Points on a hilly landscape, in no order, each with its height.
A climber steps from a point to the highest of its 2 nearest points, and stops where none of them is higher. Distance is the straight distance between rows; heights are no part of it.
K_39 (h 701): [119  57 120 120 151 151 116  58 137  73 182 100 119 150 114 182 101 131
 122 143  76 106  87 100  89 159 177 121 158 109 100 155 105 173 151 159
  85 158 155 142 172 111 114]
K_174 (h 520): [165 148  95  91 134 122 178 146 100  95 167  99 160 144 141  97  76 127
 128 126 164  96  93 143 143  88 164 125 143 213 117 179 103 158 113 167
  73 158  94 137 110 141 196]
K_628 (h 521): [125 156 167  93 117 126 180 137 163 144 111 121 106 171 116 131 154 104
 111  73 158 117 116 105 171  93 147 117 109 205 175 106 107  92  94 133
 176 142  72 181 116 111 168]
K_713 (h 524): [117 137 141 167 114  98  85 171  91 166 125 159 137 142 133 103 139 170
 139 155 132 177 165 117 124 133  61 129 149  41 126 158 157 135 146  96
 147  95 179  81 110 133 132]
K_486 (h 420): [ 76 142 145 103  62  99 133 172 173 166 153 189 164 114 162  95  66 195
 169 105  89 177 144  92 161 195  86 148 156 115 113 110 157  76 118 102
 135 149 155 118 160 151 131]
K_633 (h 683): [154 147 123 155 139 162  94 160 113 120 157 142 142 133 144 107 138 125
  96  92 211 130  99 124 131 130 165 142 132 149 152 133  93 159 160 137
 139 158 110 123 113 142 161]
K_19 (h 667): [108  81 134 130 174 175  90  80  80  94 102 108 123 177 107 170 143 121
 136 153  93 137  90 115 107 133 187  93  93  72 108 167 143 145 191 137
 100 136 169 139 158 101  87]
K_310 (h 576): [125 122 138  80 135 101 161 169 115 153 181  89 138 171 143  83  85 144
 146 105 165 111 127  99 160  88 115 148 157 213 136 150 120 104 116 134
 153 127  84 201  97 116 175]
K_886 (h 432): [ 82 139 135  92  64  91 156 192 158 153 167 171 169 136 166  84  44 181
 170 101 113 167 148  78 164 168  93 145 150 135 121 143 129  90 121 107
 155 168 128 160 161 146 148]
K_659 (h 204): [137 119 117 108 112  97 159 120 146 132 139 119 132 121 148 126  63 148
 152 124 102 117 162  85 122 130  73 152 152 137 143 117 134 106 111 103
 111 117 146 115 143 139 107]
K_521 (h 596): [126 112 135 116 127 101 106  65 169  73 119 135 107  83  99 163 148  64
 133 118  74 114  85 189  69 138 159 111  68 150 122  87 142 124  94 142
 149 115 110 112 131 147 151]
K_31 (h 654): [136 117 142 142 129 133 116  73 168 122 100 113  90 109 130 159 141  79
 111 109 109 104 111 148 125 125 146 132  72 162 150  64 134 105 113 118
 141 120 112 136 124 146 117]
K_595 (h 546): [128 150 163  86 113 141 159 148 164  94 149 154 134 131  89 127 108 134
  82 119 188 111 104 105 154 104 189 107 118 195 169 127  56 121 114 132
 142 173  97 165 163 125 171]
K_817 (h 427): [ 99 197 157 101 105 145 152 198 147 135 147 175 187 113 160  83 134 124
 120  95 160 150 119 128 180 132 129 147 128 123 145 134  68 142 127 111
 155 160 104  98 107 139 176]
K_891 (h 500): [154 116  84 101 120 113 200 125 108 105 177  97 158 159 142  91  65 139
 135 131 122 105 116 106 137  93 120 146 183 193 127 184 119 137  92 168
  58 148  88 144 131 135 178]
K_732 (h 81): [116 163 137 107  90 143 141 161 149 107 141 133 173  92 132 132 123 165
 128 169  98 132 130 172 120 155 113 159 137 118 121 123 101 156 127 122
 116 131 129  66 139 148 150]
K_284 (h 113): [ 99 152 166 146  81 123  95 197 141 167 122 167 210 120 151  98 137 179
 142 160 122 169 154 172 138 178  87 149 161  58 114 146 130 133 132 110
 143 143 140  66 102 129 146]
K_677 (h 579): [152 174 131 103 125 139 152 139 125  64 137 119 159 117 145 154 104 120
 116 134 140 106  85 184 113 123 165 142 121 163  89 155  90 186 111 147
  82 184 128  95 140 143 198]
K_945 (h 697): [125 138 157 122  95 153 161 127 195 108 125 164  78  94  75 149 146 111
  95 114 135 105  98  69 154 153 196 127 114 150 159 110  78  91 147 126
 165 136 147 123 175 109 111]
K_241 (h 541): [112  79 103 118 159 105 158  57 170 132 110  91  98 142 124 143  73  74
 110 135  88  92 128  81 135 123 144 128  85 191 140 111 124  96  70 163
 113 129 104 175 147 133 108]
K_645 (h 386): [147 127 100 149 162 165  92 117 100 100 145  81 137 167 131 155 155 120
 114 130 181 107  89 179  89 139 177  96 105 145 118 148 127 177 156 126
 117 175 134 137 121 124 136]
K_32 (h 459): [157 146  87 148 152 106 106 127  76 126 132 145 112 171 137 110 164 135
 146 176 138 146 123 140 101 125 122  82 168  55  99 196 157 199 171 138
  88 138 146  82 143 122 117]
K_862 (h 719): [155 175 133 120 150 125 131 159 108 141  91 115 185 152 148 125 136 140
 138 144 166 131 125 187 133 102 118 164 147 139 108 122 123 138  90 109
 122 120 100 112  75 122 151]
K_457 (h 752): [120 127 150 164 155 168  70 107 105 112  85 144  66 123 100 167 213  97
 121 135  84 134  94 152 108 125 156  64  54  92 147 102 172 138 167 116
 145 134 135  93 139 129 104]
K_290 (h 849): [ 95 130 171 180  81 123 105 201 100 130 164 192 124 119 130 124 104 159
 107 136  90 194 162  94 121 157  87 144 140  72 146 170 119 158 182 133
 153 156 168  64 175 159 120]
K_599 (h 370): [ 96 139 171 102  90 102 182 165 179 126 170 175 112 118 122 107  50 165
 152 102 104 131 175  59 143 174 121 142 141 137 168 127  91  64 119 101
 164 153 123 146 163 143  92]
K_90 (h 484): [133 189 154  92 128 162 172 129 154  89 103 153 136 129 144 138 160 104
  96  75 201 108  67 151 162 109 172 104 104 186 158 116  96 161 123 140
 143 166  97 122 101 144 188]
K_420 (h 623): [147 131 140 139 146 146 120  88 135 165  87  90 101 140 132 123 141 126
 116 107 164 127 127  68 166 130 140 160 107 149 168  80 142  70 142 119
 169 114 121 185 107 112  89]
K_493 (h 544): [134 105  93 112 137  68 104  66 125  98 131 135  83  96 116 152 143 103
 143 160  46 122 131 173  92 118 135  82  99  72  97 131 129 173 131 130
 105  97 128 110 142 138 122]
K_533 (h 551): [140 114  94  93 145 113 155 123  89 175 181  72 147 177 149  69  86 138
 162 120 170 115 114 103 155  80 128 142 167 203 151 154 138 113 117 145
 123 123  91 168  87 121 146]
K_519 (h 660): [109  79 110 141 156 191 102  73  79  86 146  90 127 162 107 154 124 115
 125 152 112 128  78  82  94 139 175 121 143 104 102 161 136 131 179 159
 115 122 176 162 173  79  85]
K_208 (h 714): [121 101 125 150 158 121  72  68 118 109 115 116  66 107  98 157 177  93
 123 139  69 123 121 164 106 134 144  80  52  84 120 103 166 134 146 120
 125 108 127 147 130 119  99]
K_432 (h 480): [138 138 117  68 104 124 206 178 124 132 160  95 172 151 132  97  60 144
 139 115 112 115 124 106 146 118  99 144 159 183 114 189 105 116 109 164
  96 136  90 167 119 124 193]
K_917 (h 99): [103 167 153 137  89 164 126 185 144 131 150 170 181  93 133  98 157 164
 125 144 122 162 134 169 143 174 104 148 143  84 141 133 107 159 134 119
 154 139 125  42 108 138 156]
K_240 (h 169): [156 108  68 130 135  78 137 110 111 173 144 107 172 165 154  77 105 161
 145 133 152 147 150  96 127 108  70 131 211  93 116 124 178 112  99 101
  93  98 156 144  93  98  89]
K_72 (h 850): [146 105  98 106 157  79 130 140 117  96  58 131 150  91 128 149 144 111
 132 159  88  99 137 239  92 108 141 133 101 123  82 151 141 141  56 163
  97 106 105 118  75 130 156]
K_841 (h 743): [122 122 124 143 117 204  94 123 116 124 122 110 116 124 103 126 132 100
 112 110 187 135  88  72 132 153 190 155  99 154 127 126 133  96 183 145
 147 119 165 172 169 101 108]
K_67 (h 577): [125  93 131 103 133 132 131 150 123 117 204 134 132 134 123  80  80 166
 109 128 192 101 112  84 168  93 199 125 147 207 159 170  86 140 150 164
 110 157  91 184 129 123 165]
K_422 (h 769): [101  91 116 160 124 205  57 138  60 126 133 123 134 145 109 116 120 112
 102 128 178 147 105  82 128 128 188 150 119 145 114 141 142 128 199 162
 148 110 166 160 162 107 109]
K_761 (h 407): [105 142 145 105  63 117 157 173 175 136 144 150 173 100 151 112  67 189
 147 128  78 152 150 125 142 175  90 159 155 122 128 131 130 114 114 114
 125 139 154  79 150 144 128]
K_672 (h 483): [141  82  93 122 120  69 114 112 121 135  85 146 136  90 117 122 142 125
 162 155  71 107 193 170 118 120  83 105 137  89  94 104 161 153  95 106
 106  48 130 135 102 120 114]
K_531 (h 824): [156 143 128 182 162 124  98 106 105 164  94 103  94 121 119 130 196 123
 141 135 132 137 168 170 137 113  91 105  84  93 119  87 173 143 125  95
 142  66 140 138  96 126  99]
K_117 (h 545): [162 169 119 111 137 120 162 138 110 108 119 110 159 139 135 140  97 113
 125 114 164 107  91 162 138  98 154 147 111 196  99 157 111 158  98 145
  84 162  95 120 105 149 192]
K_258 (h 394): [115 130 154  80  64 110 190 155 191 108 145 148 161  92 133 129  51 153
 149 142  46 120 159 129 134 168  97 148 142 141 138 134 125 111 105 115
 101 138 145  88 168 158 119]
K_959 (h 716): [142 160 148 142 126 145 125 159 139 148 138 152 131 122 140 105 144 133
 105  81 182 141 129  94 139 129 134 153 135 137 169 111  92 125 144 122
 166 151 117 128 110 143 141]
K_758 (h 680): [131  63  91 131 151 181 128  55 120 100 179  92 128 131 113 141 106 116
 122 151 102 107  84  69  95 143 179 141 172 118 107 144 127 112 161 170
  79 138 162 168 179  80  91]
K_480 (h 638): [131 110  91 131 145 183 125  65 122 130 132  89 112 117 109 131  93 107
 118 145 170  99  95  73 137 125 181 145 127 169 130 131 139  75 151 157
 115 129 127 202 147  89  90]
K_221 (h 242): [152  76  86 144 146 115 145  84 125 147 173  93 126 129 146 116 108 146
 120 138 126 129 151  46 106 134 102 132 174 130 145 111 146 108 132 143
  98 125 146 153 137 121  64]
K_797 (h 746): [122 126 171 154 115 157 115 193 133 138 159 191 132 106 128 112 124 128
  95  84 176 149 124  70 145 136 166 151 141 124 161 126  60 126 167 133
 156 164 130 134 129 149 132]
K_528 (h 611): [128 101 101 136 131 170 117 114 122 158 157 108 116 110 109 106  99 131
 126 124 179 120 115  52 170 124 193 154 133 179 153 141 117  82 163 161
 129 113 113 196 140 107 110]
K_600 (h 735): [140 139 108 122 131 100  85  98 128 110  80 143 127  91  97 154 175 102
 149 140  89 118 112 251  82 111 151  96  89 116  78 122 140 171 103 136
 116 116  97 100 117 133 169]
K_382 (h 265): [151 103  85 168 167 126 125  78 105 158 138  73 119 140 157 131 139 137
 111 141 147 131 164 107 119 121 106 127 145 112 130  98 155 121 137 125
 105 102 139 160 115 127  73]
K_187 (h 518): [ 90 175 170  88 106 129 175 169 173 109 129 177 114 110 116 142 155 113
 103  63 180 122 117 110 206 116 142 100 119 153 191 106  77  94 141 113
 208 154  89 115  98 134 133]
K_548 (h 653): [146 144 131 133 123 145 111 157 121  99 162 136 135 123 136 131 114 146
 102 119 165 125 116 116 105 147 149 135 137 142 137 136  80 172 148 146
 123 168 140 108 152 147 156]
K_730 (h 860): [172 148  89 157 159 114 126 128 104 147  90 129 157 167 146 118 175 156
 144 181 180 129 150 209 109 105 127 125 182 111  66 174 125 176 123 147
  96 113 116 124  87 115 117]
K_59 (h 128): [116 139 128 148  93 110  96 177 111 152 139 154 201 136 148 104 113 181
 124 165 160 174 148 148 132 150  73 165 181  74 115 177 129 153 136 125
 122 144 131  95 102 129 140]
K_903 (h 795): [128 130 166 145 130 150  97 126 128 106 120 158  63 103  95 157 185 108
 124 139  75 126 108 134  96 142 131  96  94 108 144  85 139 133 153 129
 145 128 135  84 144 149 120]
K_411 (h 343): [129 121  83 150 169 132  94  59 119 117 102  80 128 140 140 167 154  92
 115 123 149 106 118 208  96 118 169  98  74 133  89 141 155 151 127 132
 100 140 122 178 123 120 104]
K_511 (h 588): [135 153 141 131 131 117 129 136 127 163  93 114 137 119 133 120 140 137
 156 111 138 134 138 148 152 113  76 158 134 111 128  77 149 102 103  69
 134  96 131 111  83 132 125]
K_657 (h 703): [130 148 154 185 170 179  85 123  91 154  89 124  96 148 114 135 221 116
  95 111 159 149 125 137 135 130 132 111  86 103 153  88 177 114 151 121
 159 105 141 114 101 127  98]
K_209 (h 156): [160  99  77 167 115  86 116 118  94 168 146 123 173 161 156  68 132 160
 141 143 162 171 148 130 111 116  78 133 224  78 110 174 168 139 121 118
 106 111 142 126  90  94  94]
K_230 (h 185): [144 103  80 118 121  92 161 107 115 158 142  95 157 154 149 101  82 137
 159 116 131 129 147 102 122 108  76 136 181 136 124 122 150 111  92 111
  84 106 123 134 111 125 101]
K_512 (h 571): [126 109 119 103 108  85  88  66 139  74 132 148  90  85  91 164 138  80
 145 159  37 118 119 188  62 130 131  83  76 103 103  91 114 131 111 128
 133 100 124 113 149 147 140]
K_23 (h 319): [138 117  64 145 170  94 108  63 112 144  96  94 119 121 148 137 160 104
 125 134 123 114 149 215 100 108 146  89  86 107  72 142 153 170 119 129
  99  93 121 166 112 116 110]
K_334 (h 662): [151 146 139 129 172 102 113 153 113 163  54 123 177 146 141 121 152 147
 150 152 153 114 157 195 137 107 100 148 148 109  97 103 167 123  78  99
 119 107 111 135  49 108 129]
K_883 (h 485): [157 176  97 150 175 126  89 149  87 123 109 162 111 165 125 132 175 140
 144 177 143 137 120 171 103 119 147  90 113  62 103 176 145 188 174 127
 107 125 151  77 145 132 114]
K_871 (h 444): [100 143 147  68  73 107 171 191 143 136 192 153 180 144 148  67  56 176
 157 100 119 156 153  91 155 142 100 139 154 171 134 162 102 103 122 128
 152 150 102 182 151 125 173]
K_784 (h 65): [123 132 139 113  89 127 129 157 146 120 114 142 154  92 126 136 123 170
 158 179  72 135 174 165 107 149  77 131 154  90 119 122 137 139 120 109
 112 118 137  76 129 141 133]
K_861 (h 531): [100 154 171 103  93 148 181 155 181  90 128 182 124 118  88 136 141 116
  89  86 194 121 110  94 191 124 176  77 124 163 181 130  51  86 138 133
 176 167  95 136 149 125 155]
K_473 (h 586): [127 161 155 111 112 167 120 151 142 137  78 151 159  80 121 144 176 109
 144 112 122 137 136 198 153 116  87 122 133 116 137  65 149  93  97 103
 155 101  92  77  58 118 149]
K_700 (h 495): [127 157 152 165 127 123 100 161  90 144 119 151 110 131 114 114 177 155
 132 159 121 155 148 137 107 137  88 127 130  58 144 134 155 139 146 100
 152  90 147  61 126 142 124]
K_416 (h 142): [144 121  93 159 106  98 111 158 102 147 147 154 191 156 150  82 130 179
 131 173 170 166 156 162 123 132  91 146 221  61 106 202 145 159 129 150
 111 141 124 100  86  95 121]
K_620 (h 715): [118 137 148 139 100 189 137 129 164 114 114 138  92 112  79 142 163  86
  93 100 179 125  84  77 155 172 207 129 112 142 141 124 109 103 167 136
 170 130 161 151 176  95 112]
K_381 (h 542): [138 127 101 139 150  90 125 122 118 174  96  87 151 141 148 127 125 138
 157 112 138 119 158 129 165 103  66 134 147 106 106  81 174  97  96  71
 101  72 143 158  82 133 102]
K_611 (h 559): [120  79 108 130 148  96 137  46 140 150  92  78 109 127 133 136  96  81
 121 109  99  97 149 103 138 110 130 128  66 173 144  87 142  90  73 144
 109  94 109 177 112 135 106]
K_409 (h 637): [113 130 171  88 121  98 195 133 178 158 115 109  89 158 121 124  81 100
 155  85  96  84 152  84 145 116  99 141 122 189 148 116 118  63  86 109
 167 116 108 182 136 130 148]
K_218 (h 659): [111 109 184 100 104  96 203 128 203 119 123 135  87 132  81 142  79  86
 138 124  78  75 165  66 148 121 148 127 110 190 161 121  99  64  74 132
 170 135 102 162 172 121 138]
K_579 (h 615): [151 152 101 117 118 125 137 132 111  61 173 115 149 122 149 139 112 140
 119 159 148 114 108 162 107 140 142 138 156 139 115 156  92 193 139 152
  94 176 140  99 153 147 163]
K_479 (h 751): [137 132 126 172 185 144  85 118  79 156  98 109  86 159 120 129 198 133
 104 146 131 152 165 135 132 130 113  98  83  95 141 113 177 137 168 117
 136 103 162 125 128 123  81]
K_971 (h 657): [131 104 129 142 136 113 120 100 151 130 136 112  78  93 126 165 118 117
 128 146  79  98 154 114 109 140 108 129 123 128 135  80 124 117 111 114
 129 108 145 109 140 142  94]
K_165 (h 806): [133  97  73  97 148  69 157 103 134  97  91 113 141 110 126 150 124  98
 116 149  91 103 119 194  93 110 146 137 114 129  77 148 132 133  58 148
  86  88 107 122 110 148 154]
K_414 (h 438): [140 111  76 145 158 135 107 119  83 100 168 108 128 189 138 119 153 144
 138 155 144 128 111 138  80 127 152  81 166  81 106 188 144 191 174 150
  83 158 148 118 155 117 112]
K_268 (h 561): [145 123 136  89 132 152 128 146 150  91 170 137 140 125 110 109  91 137
  89 126 190 103  80  96 141 113 210 107 116 199 154 151  67 148 141 151
 122 181 119 163 142 127 165]
K_792 (h 842): [121 124 163 142 125 125 102 145 109 104 139 153  78 124 104 150 145 144
 114 146  81 137 126 105 101 145 113 126 133  93 158 112 129 149 167 139
 140 137 158  70 162 138 110]
K_879 (h 802): [135 129 127 103 116 110 131 143 130  91  73 150 161  86 120 153 141 113
 129 165  83 117 130 237  81 116 140 129  94 121  91 123 116 149  74 150
 102 132  82  92  97 138 167]
K_428 (h 412): [153 136  77 155 164 141  94 125  85 128 159  83 124 165 138 127 156 134
 119 147 177 124 133 168  98 122 142 112 148 125 111 161 135 171 152 137
 105 134 131 135 118 129 124]
K_552 (h 798): [123 116 131 137 128 106 109 133  91 102 157 152 102 153 130 133 137 154
 115 169 104 161 131  98  93 138 118 113 150  76 130 163 145 167 178 146
 105 134 173  68 174 134  94]
K_96 (h 742): [ 90 110 134 166 137 185  69 119  64 144 107 132 105 157 100 132 153 112
  97 131 151 167 120  84 125 141 157 140 108 120 119 104 155 102 184 152
 155  95 184 137 186 112  81]
K_897 (h 621): [123 131 152 132 125 157 120  89 169  89 113 142  86  92 109 184 159  79
 115  94 108 100  86 173 101 134 165 110  89 152 137  88 128 147 123 130
 149 149 108 111 122 135 144]
K_655 (h 640): [132 176 147 147 123 162 117 132 118 134  73 158 133 107 114 148 216 127
 148 135 147 135 126 218 135 106  99 107 109 103 123  99 146 137 109  94
 150 107  78  70  67 131 157]
K_356 (h 360): [ 80 159 176  79  89 114 180 184 166 148 156 193 134 128 143  93 107 137
 157  80 113 138 154  85 163 148 104 130 129 134 163 104 110  65 110  85
 191 153 118 157 151 132 136]
K_116 (h 461): [108 157 160  49  98 126 207 216 147 114 171 113 169 149 127  85  77 144
 134 114 126 125 126 122 159 126 106 134 142 185 126 169  77 108  91 142
 136 144  99 181 139 120 206]
K_530 (h 764): [130 105  97 110 118  98 149  93 137  94 127 121 126 105 136 153 104  96
 128 149  76 101 133 175  91 107 121 138 129 122  98 134 120 158  88 136
  82 108 121  99 139 151 153]
K_929 (h 614): [147 128 118 129 137 118 145  94 146 119  88 108 119 110 131 155 123  85
 123 101 116 109 104 167 123 106 143 139  66 172 121 109 138 125  76 132
 111 107  88 126 105 153 157]
K_73 (h 591): [104 140 156 163 115 108  93 173 124 172 138 169 137 118 152  89 117 147
 141  89 138 170 137  86 136 151  49 163 153  66 140 105 148  82 138  76
 175 122 172 116 105 141 119]
K_4 (h 552): [110 180 156  93 109 155 176 145 151 130  84 144 138 108 142 134 143  94
 142  87 125 125 114 156 173 107 104 129 121 148 156  83 133 103 106 110
 162 116  86  95  79 129 159]
K_197 (h 517): [145 175 121 140 152 137  92 131 115 102 108 138 107 137 119 160 181 144
 162 170 132 121 105 201 106 128 150  91 107  67  99 170 133 196 150 110
  92 154 130  78 134 139 143]
K_131 (h 365): [136 130 123 144 162 164  95  87 139 104 102  87 121 141 134 184 145 101
 108 108 156 113  86 189 104 136 172 110  76 153 103 121 133 167 132 122
 115 170 125 144 121 133 125]
K_33 (h 825): [ 93  78 130 153 131 126  85 145  82 117 152 157 115 165 109 136 121 139
 107 148 116 164 134  60 102 148 139 124 162 102 137 144 126 157 203 171
 133 140 184  94 199 128  79]
K_350 (h 610): [121 149 150  72 126 108 185 168 147 155 134 102 125 162 132 115  72 130
 161 100 116 103 140  85 142 102  91 146 142 180 141 139 112  84  96 122
 150 127 102 187 124 134 157]
K_56 (h 685): [125  79 127 149 138 110  92  71 153 115 110 108  73  87 109 161 140  94
 121 134  73 104 144 147 110 138 123 111  68 126 134  64 142 107 110 131
 137 100 128 144 133 141  96]
K_805 (h 503): [103 192 166  79 113 147 196 159 157 110 106 139 133 150 133 140 170  91
 105  63 170 122  97 146 195  87 136 103 111 190 158 132 108 122 110 137
 164 141  72 152  92 123 201]
K_330 (h 679): [123 150 137 135 135 146  87 103 131  94  96 149 100  95  96 174 191  98
 157 129  94 114  94 219  83 117 153  70  74 104 110 123 137 176 126 113
 121 139 102  87 134 140 173]
K_367 (h 776): [131 123 163 166 100 140 123 203 119 141 190 184 151 105 150 108  71 146
 113  96 136 173 154  60 140 145 113 163 146 112 143 154  83 130 167 123
 151 169 133 125 129 142 128]
K_283 (h 782): [163 152  92 128 163 119 146 152  95 135  94 101 193 149 155 134 128 145
 131 161 174 120 130 201 125  92 133 140 178 135  85 157 119 152 101 149
  85 128 100 110  75 120 136]
K_640 (h 891): [ 98 138 167 134  86 138 129 170 134 106 175 170 110  97 124 118 119 157
 120 137  83 160 153 107  96 176  93 149 131  91 161 139 107 129 159 125
 151 136 163  65 165 156 117]
K_224 (h 707): [109 110 145 157 147 180  89  90 107 122  90 112  80 122  89 168 163 107
 104 143 113 122 103  97 128 149 155 138  89 124 114  99 148  96 168 145
 137 104 173 157 174 107  82]
K_184 (h 639): [129 178 142 134 145 136  99 140 111 182  95 126 150 142 155 104 173 124
 131  96 195 140 115 146 156 113  97 158 140  93 144  87 141 103 117  80
 179 110 123 109  73 138 141]
K_282 (h 558): [128 114 118 171 133  91  89 147 100 180 150 126 140 156 160 102 116 151
 135 116 160 184 145  93 125 130  68 148 162  75 130 138 154 105 149 113
 151 109 167 122  90 134 116]
K_86 (h 681): [122 173 141 122 144 141 122 156 134 168 112 147 132 139 158 109 156 116
 132  65 189 138 121 105 175 112 108 156 133 136 170  91 124 102 130 107
 194 139  99 112  80 133 141]
K_291 (h 381): [117 141 165  80  72 118 197 166 188 110 166 163 133 112 141 111  46 144
 155 116  66 116 162  89 131 164 111 148 132 153 160 136 107  89 109 111
 144 146 143 123 187 150 123]
K_393 (h 664): [134 122 154 177 156 166 100 118 106 175  93 105  98 133 125 125 191 125
  91  99 164 158 131  93 157 143 121 149 105 127 151  75 152  79 151 122
 175 105 144 138 103 125  86]
K_566 (h 522): [117  57  97 117 154  98 155  36 167 105 138  91 119 112 142 148  81  87
 104 142  63  86 122  85 102 130 146 137 130 158 124 101 115 106  94 157
  82 131 125 152 163 129  88]
K_623 (h 589): [139 111 129 130 151 123 127  79 131 177  97  70 114 140 134 128 110 115
 136 115 137 111 156  77 168 111 124 145 101 180 156  78 149  68 105 128
 135 121 104 190 115 116  80]
K_696 (h 809): [109 132 152 176  92 133 103 202 106 157 176 176 162 122 168 110  84 156
 125 111 127 193 146  92 132 150  63 157 158  78 135 162 112 131 163 117
 160 155 162  97 137 150 129]
K_49 (h 794): [106  70 104 158 142 161  73 134  72 132 173 129 129 156 118 113 121 131
 104 147 142 147 113  71 109 144 166 135 160 128 118 150 140 138 190 182
 122 122 173 127 178 110  94]
K_765 (h 53): [125 108 129 103  76 107 142 130 141 122 127 140 161 109 128 126 111 190
 141 188  71 141 187 151 120 150  58 122 191  73 112 159 159 164 116 123
  93 127 160  76 144 104 110]
K_972 (h 482): [149 138 122 152 142  88 107 133  96 136 117 140  91 116 122 124 168 149
 152 179 105 146 170 139 111 117  90  98 135  69 120 152 160 168 146  97
 110  88 151  84 127 130 111]
K_213 (h 613): [110 120 181 155 121 124 123 157 127 150 137 170  95 102 125 110 151 143
 143 101 105 149 152  86 133 151  60 139 125  91 158  77 150  74 139  88
 195 102 177  96 118 139 104]
K_143 (h 507): [136 100  97 124 129  74 119 116 133 153  81 137 146 104 124 123 116 144
 166 133  93 113 192 136 147 109  65 125 167  96  96  88 181 117  89  94
  94  55 158 154  88 117 107]
K_550 (h 446): [ 97 174 168  56  92 134 194 211 155 138 153 149 187 127 146  79 101 140
 130 104 131 145 126 128 171 133 131 134 117 156 141 147  68 126 105 124
 138 151  98 131 140 132 190]
K_918 (h 580): [145 131 118 116 138 106 159 111 144 154  69  76 114 145 128 137 119  78
 129  88 123  98 101 139 135  98 119 144  67 189 119 133 136 109  61 147
 114 113  67 169  89 155 180]
K_44 (h 294): [143 113  76 167 172 109 117  69 105 164 116  79 111 128 162 134 169 103
 130 137 127 113 177 168 116 101 113  96 106 106  98 115 166 149 118 131
  92  88 136 177 107 116  81]
K_857 (h 677): [127 126 162 100 107 120 186 122 193 122 129 149  88 115  83 143  97 119
 121 128 113 104 126  63 153 131 175 134 121 169 163 106  78  86 118 128
 168 141 115 148 174 123 114]
K_103 (h 740): [163 145 118 159 160 126 109 125 116 178  72 107 128 131 126 138 191 138
 147 139 149 139 150 206 130  92 114 128 113 106  97 109 148 145 111  99
 132  87 103 126  71 115 122]
K_791 (h 669): [123 116 114 147 152 187 104  51 124 126 103  91  95 115 110 167 109  92
 108 132 141 114  96  91 126 133 156 146  89 142  98 105 146  82 148 148
 119 127 144 202 145  98  80]
K_573 (h 519): [135 110  86 126 135  85 118  83 123 110 114 131  95 106 132 126 160 131
 160 175  69 121 154 156 105 109 109  97 140  57  91 155 149 194 133 128
  81  90 133  97 146 107 115]
K_30 (h 225): [136  82 112 140 132 107 142 118 136 141 153 114  97 123 132 130 100 151
 119 125 112 134 161  51 102 155 100 159 163 121 154 121 131 102 136 128
 132 128 169 120 152 139  68]
K_984 (h 634): [126  93 173 168 142 132 106 146 123 164 109 128  97 117 116 112 165 130
 116  99 130 151 149  64 140 155 104 164 119 113 158  80 144  61 144 109
 194  95 172 123 119 127  70]
K_549 (h 326): [150 103 105 111 149 141 132  87 141  97 165  93 120 135 137 148  92 116
 108 136 136 101  88 110 117 127 180 129 142 177 120 121 116 163 132 141
 100 168 126 148 140 125 133]
K_177 (h 543): [132 146 156 112 133 127 174 115 152 165  86  77 104 169 134 122 133  85
 136  75 130 116 120 114 174  88 102 129  97 201 147 110 136  86  83 122
 156 115  79 193  98 122 167]
K_969 (h 44): [125 106 106 129  65  99 149 121 131 121 161 143 152 130 143 107 109 173
 127 157 106 161 164 120 100 145  50 140 212  68 120 179 144 161 125 134
  92 144 160  82 157 106 108]
K_371 (h 574): [140 193 142 149 134 160 105 144 109 122  90 153 133 104 118 143 211 154
 135 159 146 121 117 209 115 118 135 117 115  88 121 132 128 163 134 113
 128 129 107  65 108 133 152]
K_921 (h 725): [125  80  98 121 144 105 140  59 146  82 167  96 104 122 141 169 113 111
 128 140  72 100 120 141  83 132 149 115 138 110 101 131 105 173 112 142
  93 144 139 126 161 135 124]
K_851 (h 686): [122 105 120 142 179 145  90  88  96 118 108 115  82 141 109 166 155 119
 136 161  79 130 118 126 110 139 164  75  77  81 109 138 161 150 169 136
  98 120 160 136 149 113  79]
K_820 (h 344): [144 133 118 120 149 152 132  99 144  82 125 102 141 125 132 169 100  95
 108 108 158 102  71 150 117 132 191 118  96 201 123 125 112 174 112 127
 113 176 115 156 131 136 156]
K_665 (h 592): [121  95 117 133 104 167 113 153 147 134 178 129 119 112  98  90  90 132
 116 120 203 109  96  66 185 111 219 124 128 183 147 167  92 106 173 148
 118 138 108 189 172 110 142]

Where does a climber stop that starts at each point below?
K_282 -> K_531
K_972 -> K_56
K_240 -> K_655
K_241 -> K_531
K_519 -> K_72
K_116 -> K_640
K_411 -> K_655
K_143 -> K_640
K_817 -> K_640
K_820 -> K_655

Call two points neighbours if one is among the 2 nearest of the other. Go from one point of each pair to the other, from neighbour to neighbour, staying as high as possible. Name the lowest point that can't be avoided.
K_531 and K_72 -> K_566
K_730 and K_531 -> K_334
K_72 and K_792 -> K_519
K_33 and K_640 -> K_552
